Each row is a point on a landscape with many peaks, with its height.
From any point a climber takes the steepest step (rise divided by distance) to one of its 2 nearest points. It stops when none of these is higher. Distance is the straight distance between rows; heights are no part of it.
q_51 height 202: 12, 19, -5, -7, 15, 9, -24, -26, -7, -7, 5, 16, 1, 32, -4, 33, 39, 24, -21, 16, -6, 8, 16, 13, -3, -36, 30, -17, 7, -38, -7, -9, 8, -33
q_410 height 651: 7, 25, 21, -15, -13, -4, -23, 30, 3, 6, -19, 19, -14, 9, -21, 13, 31, -15, -1, 8, 3, -37, -11, -15, 12, 17, -9, -12, 18, 4, 7, 47, -8, 6
q_433 height 313: 15, 32, 29, 27, -7, -7, -31, -22, -23, -25, 4, -4, 17, 45, 29, 11, 3, 59, 32, -3, 6, -20, -16, 13, -1, -24, -14, 26, -8, -44, -27, -2, -14, -33
q_717 height 457: -3, -17, 33, 36, 12, 6, 28, 15, 47, 34, 15, 0, 1, 9, -28, 28, 26, 34, -24, -30, 2, -27, 4, -9, 27, -2, 0, 7, 12, 9, 8, 3, -7, 24
q_155 height 75: -14, -21, -19, -13, -34, -4, -18, 2, 10, 19, -30, 0, -26, -17, 15, 5, -33, -35, 15, 7, -35, 3, 14, -27, 11, 42, -29, -2, -3, 49, 5, 11, -15, 27
q_916 height 174: 17, 14, -6, -16, 16, 1, -37, -12, -2, 16, -1, 17, -22, 39, -26, 4, 22, 29, -25, 2, 13, 6, 15, 6, -24, -25, 22, -4, 18, -36, -4, 19, 19, -23
q_650 height 569: 34, -12, -33, -82, -38, 28, -3, -11, -14, 17, -21, -12, -59, -11, -22, -3, -10, -12, 10, 14, 7, -29, -8, -28, -16, 47, 28, -6, 1, 62, 24, 70, -12, 31
q_257 height 616: 5, -3, -38, -51, -4, 21, 16, -5, 22, 55, 17, -5, -16, 14, -28, -22, 2, -8, -13, 5, 35, 14, 14, 2, -12, -27, 32, -22, 3, -6, 4, 15, 20, 0
q_435 height 113: -29, -12, -4, 14, -1, 1, 5, -2, 24, 18, 6, 10, -17, -6, 0, 27, -10, -8, -47, 11, -7, -1, 14, -16, -6, -1, -2, -23, 8, 16, 9, -15, 9, 21
q_25 height 481: 26, -2, -13, -49, 7, 25, 20, 6, -7, 10, 16, 9, -32, -8, -22, -9, 41, 3, -3, 4, -11, -11, 2, -19, -5, 5, 38, -8, 23, -2, -14, 37, 21, -13
q_959 height 248: 14, 8, -10, -3, -6, 9, -26, -11, 3, -1, -14, 19, -12, -16, 0, -3, 8, -16, -46, 7, 13, 9, -15, -1, -37, -37, -4, -42, 30, -20, 0, 9, 25, 3
q_10 height 425: -9, -18, -19, 16, -28, -3, -16, -8, 11, 19, -19, -16, -8, -15, 15, -1, -7, -19, 3, 21, -31, 18, 10, -19, 11, -12, -18, 13, 2, -20, -24, -26, -19, 20
q_530 height 70: 13, -19, -16, 28, -6, -3, 51, 38, -4, 14, -9, 7, 19, -4, -24, -8, 0, -15, 18, -4, -7, 42, -15, 29, 0, -10, 25, 13, -19, -43, -14, -39, -23, 14
q_337 height 614: 14, 15, -27, -69, -2, 12, -74, -20, -6, 8, -16, -2, -13, -19, 21, -16, -8, -23, -46, 18, 15, -15, 29, 3, -4, 8, 17, 3, 2, 33, 21, 27, 8, -24
q_725 height 565: -20, 11, 9, 0, 1, 12, -5, 45, 13, -32, -38, -5, 36, -1, 25, 1, -1, -53, -18, -11, 4, -19, -11, 41, -2, 37, -29, -12, 16, 21, 25, -16, -16, 9
q_691 height 139: -25, -12, 1, 43, 10, 2, 37, 22, 24, 16, -1, 7, 18, -12, -4, 35, -6, -16, -32, 14, -5, 19, 3, 7, 11, -4, 9, -20, -17, 1, 30, -57, -5, 36
q_835 height 412: -26, -6, 29, 21, 19, -13, -8, -31, 2, -29, 33, -20, 22, 26, 57, -14, -38, 40, 37, -22, -1, -5, 1, -5, -7, 14, -47, 34, -18, 30, -19, -14, 8, -20
q_968 height 633: 12, -13, 19, 59, 31, -9, 50, 31, 17, -11, 4, -4, 35, 2, -8, -17, 17, 22, 17, -38, -24, -12, -10, -3, 10, 20, -26, 13, 0, 11, 3, 7, -14, 8
q_7 height 690: 10, 21, 5, -35, -19, 2, -35, 24, -13, 0, -21, 2, -18, -14, -2, -6, 2, -30, 1, 23, 1, -46, -9, -24, -3, 47, -8, -9, 8, 35, 9, 53, -11, 11
q_881 height 549: 16, -10, -13, -10, 2, 11, 36, 9, 19, 35, 17, 15, -21, 6, -36, -10, 19, 6, -6, -6, 16, 10, 4, -17, -5, -25, 26, -21, 10, -27, -3, 22, 22, -4
q_639 height 407: -34, 24, 16, 16, -1, 22, 27, -2, 24, -3, 30, -14, 4, -12, -5, 35, 12, 12, -34, 8, 15, -8, 4, 23, 51, -20, 16, -18, 27, 22, 7, -11, 2, 10
q_857 height 184: 33, -14, 28, 54, 8, -5, 72, 11, 22, 40, 12, 16, 16, -33, -41, 20, 6, 1, -4, -12, 14, 36, -1, -23, 10, -30, 27, -39, -44, -25, 21, -23, -11, 26
q_588 height 701: 6, 10, -5, -7, 22, -5, -24, 15, -4, -26, -13, 15, 15, 5, 1, -17, -8, 0, -6, -6, 17, -18, -5, 7, -30, 23, -3, -24, 1, -2, -6, 18, 8, -25
q_671 height 284: -10, 3, -4, 20, -5, -13, 1, 2, 20, 24, -22, 2, 23, 23, -35, 14, -1, -14, 5, 0, 23, 15, 17, 0, 2, -19, -17, -33, -10, -42, 19, -20, -7, -6
q_243 height 331: 2, 10, 27, 45, 32, 2, 26, -14, 36, -5, 2, 17, 41, -19, -7, 46, 39, 2, -64, -29, 10, 4, -21, 37, 20, -51, 13, -19, -7, -14, 53, -40, -18, 15
q_313 height 266: -15, -15, -2, 9, -34, -14, -3, -15, 0, 32, 18, -9, -5, 2, 2, 0, -39, 39, -11, -8, 24, 19, 5, 22, -7, -23, 12, 31, 15, -33, -27, -45, -4, 4
q_156 height 508: -1, 24, -41, -65, 6, 8, -29, -6, -3, -10, -5, 20, -50, 15, -22, -6, 32, -31, -32, 27, 17, 17, 0, 3, -8, -9, 50, -4, 27, 9, 23, 39, 21, -2
q_478 height 511: 24, -14, -7, -45, -42, 18, 1, -21, -6, 22, 10, -16, -51, -30, -5, 1, -9, -4, 24, -2, -21, -29, 1, -39, 18, 27, -14, 7, 11, 48, -19, 52, -3, 15
q_118 height 673: 2, 17, 25, 26, 31, 16, 4, 24, -6, -48, 1, -7, 19, -15, 32, 5, 50, -2, -17, 11, -30, -38, -26, 0, 17, 16, -23, -4, 6, -2, 1, -9, 1, -2
q_330 height 363: 18, 6, 22, 50, 10, -15, 25, -15, 28, 21, -7, -2, 50, -9, -32, 36, 31, 28, -23, -13, 19, 6, -8, 33, 25, -50, 20, 11, -26, -53, 36, -49, -40, 10
q_142 height 403: 7, -16, 20, -38, 14, -26, -56, 21, -46, 15, 17, -2, -24, -37, 10, -2, -16, -6, 21, -3, -4, -38, 3, -40, -8, 67, -8, 32, -30, 57, -1, 54, -9, -8
q_355 height 348: -5, 31, 4, -22, -11, -7, -23, -13, 13, 6, 14, 1, -31, 10, -22, -5, -21, 6, -14, -12, 56, 16, 3, 16, -12, -24, 12, -25, 34, 10, -9, 40, 17, -12
q_900 height 658: 17, 21, -1, -53, -10, -1, -74, 8, -30, -3, -16, -12, -19, -38, 12, -19, -13, -23, -8, 16, 26, -44, 6, -15, -3, 35, -6, 8, -1, 40, 12, 48, -3, -11
q_690 height 440: 18, -7, 7, 40, -1, -23, -19, -13, -10, 11, -15, 9, 3, 16, -14, 8, 0, 37, -9, -6, -11, 2, -7, 6, -32, -20, -3, 13, 6, -52, -11, -20, 5, -4
q_58 height 381: -23, 24, -1, -24, -18, 18, 2, -9, 12, 1, 27, 1, -22, -22, -17, 24, 12, -10, -22, 16, 25, 5, 10, 21, 24, -17, 20, -30, 40, 24, 3, 14, 10, -5
q_711 height 477: -4, 19, -21, -35, -15, 15, 5, 17, 9, -5, -28, 27, -35, 8, -33, -5, 3, -41, -29, 16, 31, 8, -22, 15, -14, 4, 40, -25, 21, 7, 21, 35, 10, 18
q_526 height 464: -13, 2, -53, -71, -32, 21, 13, -14, 6, 40, -8, 6, -50, 1, -11, -9, 6, -50, -29, 41, 18, 38, -11, 4, 12, -28, 46, -13, 8, 17, 40, 15, 14, 23
q_960 height 543: 33, 1, -18, -62, -25, 20, -3, -15, -13, 7, 17, -7, -57, -38, -30, 6, 5, -1, 1, 12, -5, -30, -3, -32, -9, 31, 26, -4, 31, 59, 4, 68, 9, 14
q_106 height 333: 4, -32, -15, -27, -9, -4, 5, -5, -8, 10, 10, -15, 5, 1, 11, -41, -37, -4, 47, -30, 3, 35, 14, 7, -18, 16, -9, 20, -23, -5, -38, -21, -7, -25
q_625 height 340: 11, 13, -9, -40, 5, 0, -47, -52, -24, -21, 18, -6, -3, -9, 34, -15, -30, 9, 44, -12, 11, 3, 17, -18, -16, 10, -15, 8, -31, 36, -15, 20, 22, -66
q_132 height 341: -13, 9, 6, 15, -6, -8, 19, 0, 5, 32, 8, 26, -16, 11, -43, 34, 2, 0, -33, 16, 26, 42, 12, 7, 6, -45, 42, -24, 5, -40, 28, -22, 17, 14
q_629 height 509: -25, -21, 16, 69, 30, -13, 23, -4, 26, -18, 2, -28, 28, 32, 25, -4, 11, 52, 41, -4, -17, 5, -1, 24, 38, -3, -18, 46, -23, -2, 4, -38, -12, 22
q_143 height 401: -7, 3, 17, 38, 14, -1, 12, -6, 27, 9, 15, -20, 28, 16, -9, 20, 24, 43, -6, -14, 12, -12, 6, 20, 35, -30, 3, 19, -4, -23, -1, -30, -16, 2
q_905 height 470: 14, -24, 64, 76, 15, -26, 37, -26, 15, -2, 16, 2, 30, 13, -29, 17, 20, 56, 15, -41, -8, 9, -3, -7, 5, -24, -24, 37, -11, -28, -1, -18, -10, 13
q_374 height 632: -24, 12, -11, -43, 13, 19, -24, 0, 7, -14, -21, 2, 46, 9, 16, -8, -6, -27, -33, -1, 36, -4, 8, 57, -28, -1, 24, -39, -4, -4, 34, -31, -1, -26
q_260 height 595: -24, 18, -12, -34, 14, 28, 0, 18, 7, -49, -15, 2, 43, -6, 19, 7, 12, -41, -14, -3, 9, -25, -4, 53, -4, 35, 6, -21, 2, 19, 30, -39, -15, -14
q_303 height 476: -38, -12, -19, 3, 5, 12, 16, 2, 0, -8, 20, -7, 14, -5, 12, 18, 0, 11, 12, 17, -13, 17, 13, 21, 31, -6, 28, 8, -19, -6, -14, -57, -14, -7
q_838 height 388: -21, -1, -11, -15, -21, -13, 25, 24, -1, 43, -10, 10, -9, 21, -37, 0, -27, -21, -16, 12, 40, 39, 2, 23, 2, -24, 57, -3, -17, -32, 31, -47, 5, 32
q_953 height 536: -1, -24, 63, 61, 13, -12, 46, -2, 24, -5, 29, -1, 7, 12, -15, 9, 16, 51, 3, -46, -22, -11, -5, -22, 17, -5, -24, 30, 9, 8, -8, 12, 0, 21
q_936 height 105: 11, -32, -29, -9, -19, -4, 35, 26, 10, 55, -25, -1, -35, 34, -32, -4, -13, -13, 23, -2, 5, 34, -13, -16, -24, -1, 9, -10, -21, -20, 8, 14, -5, 30
q_99 height 538: 2, 6, 24, 8, -9, -3, 28, 5, -2, -3, 9, -13, 12, 1, -7, -9, 15, -9, 46, -3, -16, -30, 6, -31, 21, 12, -48, -5, 13, -1, -20, 32, -7, 5
q_859 height 162: 10, -11, 28, 55, -11, -6, 66, 27, 23, 61, 9, 1, 10, -18, -26, 41, -15, 2, -6, 1, 8, 19, -4, -12, 25, -12, 21, -15, -38, -10, 29, -37, -19, 52
q_162 height 473: 16, -14, -12, -14, -32, 7, 6, -12, 14, 42, 9, -12, -39, -12, -8, 9, -7, -6, 3, 5, -7, -1, -1, -29, 15, -8, -7, 9, 19, 1, -28, 19, 0, 18
q_377 height 441: 17, -8, -39, -43, 15, 14, 11, 24, -29, -14, 6, 6, -11, -13, -14, -12, 29, -15, 24, 5, -29, -13, 0, -8, 1, 21, 32, 3, 9, -11, -23, 9, 3, -8
q_929 height 362: -2, -1, 38, 8, -10, -27, -9, -40, -4, -3, 35, -5, 0, 20, 7, 4, -17, 21, 39, -24, 3, 5, 1, -24, 11, -4, -50, 30, 6, -7, -42, 23, 10, -19
q_672 height 545: -13, 9, -39, -29, -11, 19, 16, -23, -19, -23, 9, 4, -5, -20, 14, -15, -19, -15, 20, 26, 19, 46, -2, 26, 3, -32, 42, -14, -12, -11, -19, -37, 9, -18
q_991 height 589: -16, 6, -38, -36, -9, 12, 3, -23, -5, -23, -8, -3, -15, -27, -9, -34, -25, -27, 16, 13, 28, 38, 8, -4, -13, -15, 20, -35, -13, 11, 7, 1, 24, -21
q_483 height 380: 9, 7, -3, 11, 3, -11, -55, 2, -16, -9, -26, 8, -10, -1, 14, -1, 4, 3, -4, 15, -29, -1, 6, -18, -2, -2, -15, 18, 3, -29, -24, -4, 0, -7
q_105 height 411: 2, -2, -40, -36, 24, 17, -4, 7, -24, -36, -1, -5, 14, -17, 8, -9, 19, -18, 15, 19, -42, -8, 13, 6, -7, 34, 17, 4, -7, 5, -9, -18, -7, -26
q_471 height 255: 3, -16, -24, 22, 8, -8, 35, 15, 16, 22, -10, -3, 25, -3, -27, -2, 3, -13, 33, -3, 1, 21, 17, -12, -15, 12, -12, -30, -22, -14, 8, -7, 0, -7
q_801 height 605: 8, 26, 37, 7, 32, -9, -43, -14, -54, -48, 30, -10, -1, -16, 65, -14, -3, 35, 15, 17, -2, -49, -9, -14, -4, 10, -28, 26, -30, 34, -14, 30, 7, -33
q_423 height 308: -13, 7, 20, 33, -17, -20, -4, -10, 15, 23, -19, 14, 5, 13, -39, 40, -9, 13, -20, -1, 26, 23, 10, 2, -1, -45, 0, -32, 6, -40, 30, -22, 6, 14
q_419 height 342: 5, 6, 14, 18, 12, -7, -47, -18, -21, -20, 15, 0, -21, -9, 34, 11, -3, 29, -5, 9, -31, -15, 10, -24, 4, -5, -15, 17, 3, 0, -26, 8, 13, -23
q_36 height 467: 37, -5, -5, -30, -33, -16, -4, -13, -22, 12, -5, -26, -3, -26, 11, -39, -20, -35, 60, -6, -22, -11, 8, -34, 4, 35, -49, 25, -3, 19, -23, 42, -10, 4
q_46 height 307: 1, 12, 18, 19, 26, 18, 8, -4, 23, -10, -7, 25, 35, -10, -1, 38, 52, -24, -68, -13, 11, -17, -26, 32, 1, -29, 4, -35, 17, -18, 43, -12, 3, 3
q_743 height 535: -9, 6, -9, -7, -23, 15, 19, 37, 6, -11, -40, 26, 21, -6, -12, 20, 8, -69, -10, 2, 12, -3, -28, 34, -7, 18, -18, -32, 13, 3, 33, -18, -17, 22
q_136 height 375: 18, -15, -36, -31, 21, 7, -8, -16, -28, -18, 10, 0, 7, -3, 20, -21, -12, 10, 43, -6, -17, 6, 19, -5, -23, 25, 1, 4, -29, 10, -26, -1, -4, -46
q_427 height 596: 15, -7, -47, -73, -29, 23, -10, -3, -1, 8, -32, -18, -24, -30, -10, -29, -8, -36, 9, 9, 7, -8, 11, -15, -8, 31, 13, -4, 3, 45, 18, 32, -2, 7
q_473 height 566: -14, 30, 12, -9, 19, 15, -39, -8, -28, -56, 0, -7, 15, -5, 69, -8, -20, 30, 16, 9, -6, -37, 1, 6, -8, 19, -1, 5, -23, 39, -9, -4, -1, -44
q_411 height 116: 21, -13, -32, -42, 16, -15, -65, -26, -21, 10, -12, -5, -29, 23, 3, -29, -26, 10, 19, -14, 10, 28, 15, -15, -32, 2, 8, 40, -23, -19, -17, 13, 22, -36
q_163 height 746: 2, 5, 25, 47, 35, -21, 23, 38, -14, -26, 0, -26, 47, 11, 35, -35, 11, 8, 25, -22, -34, -23, 4, 10, 1, 48, -50, 21, -6, 25, 1, 20, -16, 0
q_895 height 510: -10, 4, -14, -5, -14, 9, 35, 43, 4, -2, -26, 32, -8, 12, -32, 14, 12, -60, -14, 8, 15, 18, -34, 19, 0, 14, 30, -21, 12, -4, 24, -6, -6, 28
q_879 height 235: -8, 1, 32, 24, -1, 1, -23, -29, -4, 10, 33, 7, -39, 2, -5, 31, 2, 54, -53, -3, -9, 17, 17, -1, -10, -33, 10, 11, 42, -10, -21, -7, 17, -2
q_249 height 668: -13, -9, 5, 40, 1, -15, 5, 16, -3, -19, -22, -11, 39, 18, 25, -22, -36, 6, 2, -20, -13, 15, 4, 38, -29, 13, -21, 14, -4, -7, -8, -40, -18, -2
q_344 height 142: 26, -8, -32, -27, 6, -9, -33, -7, -3, 23, -11, 0, -52, 23, -20, -20, 7, 6, -19, 3, 9, 13, -1, -31, -31, -12, 17, 9, -3, -22, -5, 36, 29, -11
q_577 height 92: -20, -6, -25, -22, -21, 16, -13, -3, 25, 16, -19, -4, -14, -30, 13, 9, -23, -27, -35, 18, 2, -9, 15, -13, -12, 23, -12, -33, 9, 46, 16, 0, -1, 15
q_5 height 427: -20, 5, -38, -54, -18, 7, 19, 12, 1, 43, -13, 9, -25, 33, -28, -10, 5, -38, -22, 28, 21, 44, -3, 23, 17, -33, 65, 7, -7, -30, 23, -18, 6, 29
q_214 height 660: 0, 18, 32, 28, 38, -13, -1, 6, -27, -39, 17, -19, 27, -2, 39, -29, 1, 13, 33, 6, -13, -48, 0, -16, -6, 36, -48, 10, -13, 27, -12, 30, 9, -20
q_698 height 120: 10, -23, -46, -33, -19, -5, -2, -3, 4, 37, -42, -7, -62, 23, -24, -34, -19, -18, -1, -7, 9, 25, -22, -28, -22, -13, 10, 14, -6, -4, 5, 38, 11, 24
q_599 height 334: 18, 24, 32, -5, -4, -25, -38, -16, -36, -9, 8, -3, 5, 38, 15, -14, -15, 24, 35, -14, 13, -13, -7, 0, 0, -8, -34, 26, -1, -23, -30, 26, 3, -33
q_839 height 219: 8, -21, 19, 41, 11, -4, 57, -16, 16, 28, 33, 4, 15, -7, -33, 5, 2, 12, 29, -11, 6, 24, 15, -21, -7, -19, -9, -36, -18, -22, -6, -9, 15, 1
q_170 height 241: -5, -14, -25, 0, 17, 12, -20, -30, 1, 7, 13, 6, -4, 0, 21, 14, 11, 24, -31, 21, -23, 10, 22, -6, -15, -30, 22, -2, 1, -18, -18, -33, 10, -22
q_535 height 567: -22, -7, 34, 70, 3, -19, 19, 15, 9, -31, -7, -5, 23, 14, 0, 10, 25, 13, 12, -4, -35, -5, -17, 2, 48, -10, -20, 36, 7, -11, 7, -23, -19, 35
q_16 height 435: -23, -1, -10, -4, 15, 24, 41, 15, 23, 1, 32, -13, 10, -15, -10, 22, 23, -1, -6, 1, -10, -22, 15, 5, 38, 7, 19, -8, 12, 19, 10, -25, -5, 11
q_263 height 332: 20, -1, 16, -22, -1, -21, -30, -62, -18, -12, 37, 0, -12, -4, 9, -5, -15, 4, 44, -17, 5, 9, 6, -32, -4, 7, -42, 12, -11, 15, -34, 37, 31, -38
q_580 height 500: 6, -13, 29, 59, -9, -23, -10, 0, -1, 4, -8, -1, -5, 19, -12, 13, 10, 40, 10, -6, -33, -10, 0, -9, 7, -7, -24, 40, 18, -47, -17, -20, -14, 18
q_800 height 575: 14, 3, 30, 28, -6, 14, 41, 19, 22, -12, -10, -11, 28, -7, -19, 9, 49, -12, 26, -3, -15, -37, -3, -16, 37, 16, -39, -22, 16, 2, 14, 27, -17, 5
q_919 height 458: -27, -25, 17, 46, 10, -10, 7, -32, 11, -11, 26, -37, 29, 22, 43, -6, -14, 34, 45, -8, -17, 8, 1, -1, 16, -3, -40, 42, -24, -5, -34, -29, -10, -2
q_512 height 297: -5, -21, -4, -11, -33, -11, 0, -18, 4, 25, 18, -16, -5, 3, 1, -26, -53, 6, 19, -22, 29, 37, 3, 10, -13, -18, 0, 27, -9, -20, -39, -24, 4, 6
q_27 height 563: 3, 10, -34, -64, 17, 4, -61, -18, -7, -10, -3, 18, -25, 0, 10, -22, -4, -15, -52, 20, 17, 11, 8, 13, -28, 2, 53, 1, 9, 17, 10, 28, 19, -18
q_389 height 700: -15, 8, -30, -49, 3, 9, -9, -12, 17, 22, 4, -2, 21, 1, 10, -19, -6, -22, -41, 9, 29, 3, 26, 17, -13, -17, 29, -31, 6, 1, 16, -15, 8, -12
q_381 height 57: -20, -14, 5, 10, -18, -27, -17, 15, -16, -10, -19, -7, -4, -3, 24, -20, -36, -25, 25, 1, -47, 8, 13, -13, 3, 47, -38, 25, 2, 39, -10, 3, -19, 17
q_901 height 532: -18, 22, 30, 26, 25, -8, -45, 3, -21, -60, -11, 7, 28, 25, 68, 0, -23, 35, 7, 4, 3, -25, -16, 16, -25, 9, -12, -1, -20, 25, -2, 0, 4, -24
q_769 height 608: 1, 20, 36, 21, -20, 14, 19, 25, 22, -17, -10, 19, 7, 5, -28, 32, 39, -8, -2, -11, -3, -34, -20, -4, 37, -1, -18, -19, 27, -2, 14, 29, -12, 15
q_538 height 785: -13, -2, 8, 13, -1, -18, -9, 21, 0, -5, -11, 11, 15, 7, -7, -25, -37, 1, -4, -14, 6, 8, 0, 11, -29, 17, -16, -3, 8, 4, -10, -3, 4, -6
q_181 height 531: -7, 7, 24, 60, 22, -5, -7, 9, -10, -55, -18, 4, 44, 34, 59, 0, -22, 59, -2, -14, -4, -14, -29, 35, -26, -1, -9, 16, -9, 14, 8, -25, -7, -8
q_235 height 295: 5, 4, 12, 10, 17, 15, -33, -20, -6, 9, 33, -3, -23, -4, 25, 17, 21, 41, -41, 6, -26, -10, 17, -15, 6, -25, 4, 15, 24, -3, -34, -2, 17, -20
q_275 height 507: -31, 6, -17, 0, -17, 12, 32, -2, -8, -31, 17, 10, 4, -25, 9, 14, -9, -32, 14, 23, -7, 23, -11, 18, 20, -13, 15, -18, -6, -5, -6, -54, 3, -2
q_985 height 89: 10, -23, -16, 14, -14, -6, 66, 52, 2, 39, -19, 14, -7, 5, -37, -11, -15, -29, 23, -7, 12, 50, -18, 6, -6, -2, 29, -15, -26, -18, 16, -15, -16, 41
q_760 height 619: -5, -1, 23, 53, 22, 15, 3, 5, 0, -53, -2, -1, 15, 6, 19, 13, 48, 22, 5, 4, -39, -8, -19, 2, 35, -12, -11, 20, 3, -25, -12, -29, -3, 7
q_796 height 50: 22, -22, -1, 22, 4, -14, 54, 23, -6, 33, 2, 22, 11, 5, -47, 5, 5, 20, -9, -10, 1, 31, -16, 25, 11, -27, 45, 19, -15, -51, 8, -34, -19, 21
q_783 height 280: 10, 10, -1, 25, 14, 8, -1, -2, 3, -24, -1, 20, 34, -13, 11, 10, 1, -7, -61, -7, 11, -7, -31, 31, -22, -28, -1, -33, 27, -18, 6, -13, 10, -5
q_566 height 504: -7, -1, 22, 3, -9, -17, 35, -18, -12, -9, 22, -23, 19, -8, 18, -28, -15, -23, 67, 1, -27, -21, 12, -27, 13, 32, -61, 10, 10, 23, -24, 33, -12, 11
q_757 height 586: -40, 2, 14, 50, 2, -14, 4, 5, -4, -44, -13, 3, 32, 27, 35, 8, -28, 40, 8, -8, -17, 7, -2, 28, -9, 1, -9, 19, -12, 4, 5, -47, -12, -8
q_984 height 433: 24, -11, 2, -26, 5, -19, -39, 8, -46, 5, 15, -16, -15, -30, 30, -19, -19, -7, 29, -8, -23, -24, 3, -34, 10, 46, -30, 44, -16, 36, -21, 34, -2, -9
q_633 height 629: 14, 16, 13, 18, 10, 11, 7, 45, -12, -36, -18, -24, 20, -29, 34, -10, 37, -30, -12, 18, -27, -51, -24, -6, -3, 42, -43, -3, 15, 17, 17, 5, -5, 22
q_121 height 634: 7, 3, -30, -47, -2, 5, -13, -9, 5, -1, -11, -3, -18, -11, -14, -25, -18, -22, 20, 0, 21, 2, 14, -12, -15, 19, -3, -19, 2, 19, -2, 29, 20, -15

Call two points neighbours if one is among the 2 nearest of the other. Go from one point of each pair to the other, from neighbour to neighbour, staying as high as possible. Name the lowest point that can't be avoided.
q_118 and q_163 => q_905
q_163 and q_538 => q_181
q_118 and q_389 => q_725
q_389 and q_7 => q_711

Where does a climber stop that starts at each point below?
q_433 => q_118
q_566 => q_7
q_530 => q_121
q_313 => q_118
q_796 => q_121
q_355 => q_121
q_835 => q_118
q_51 => q_121
q_136 => q_389
q_711 => q_389
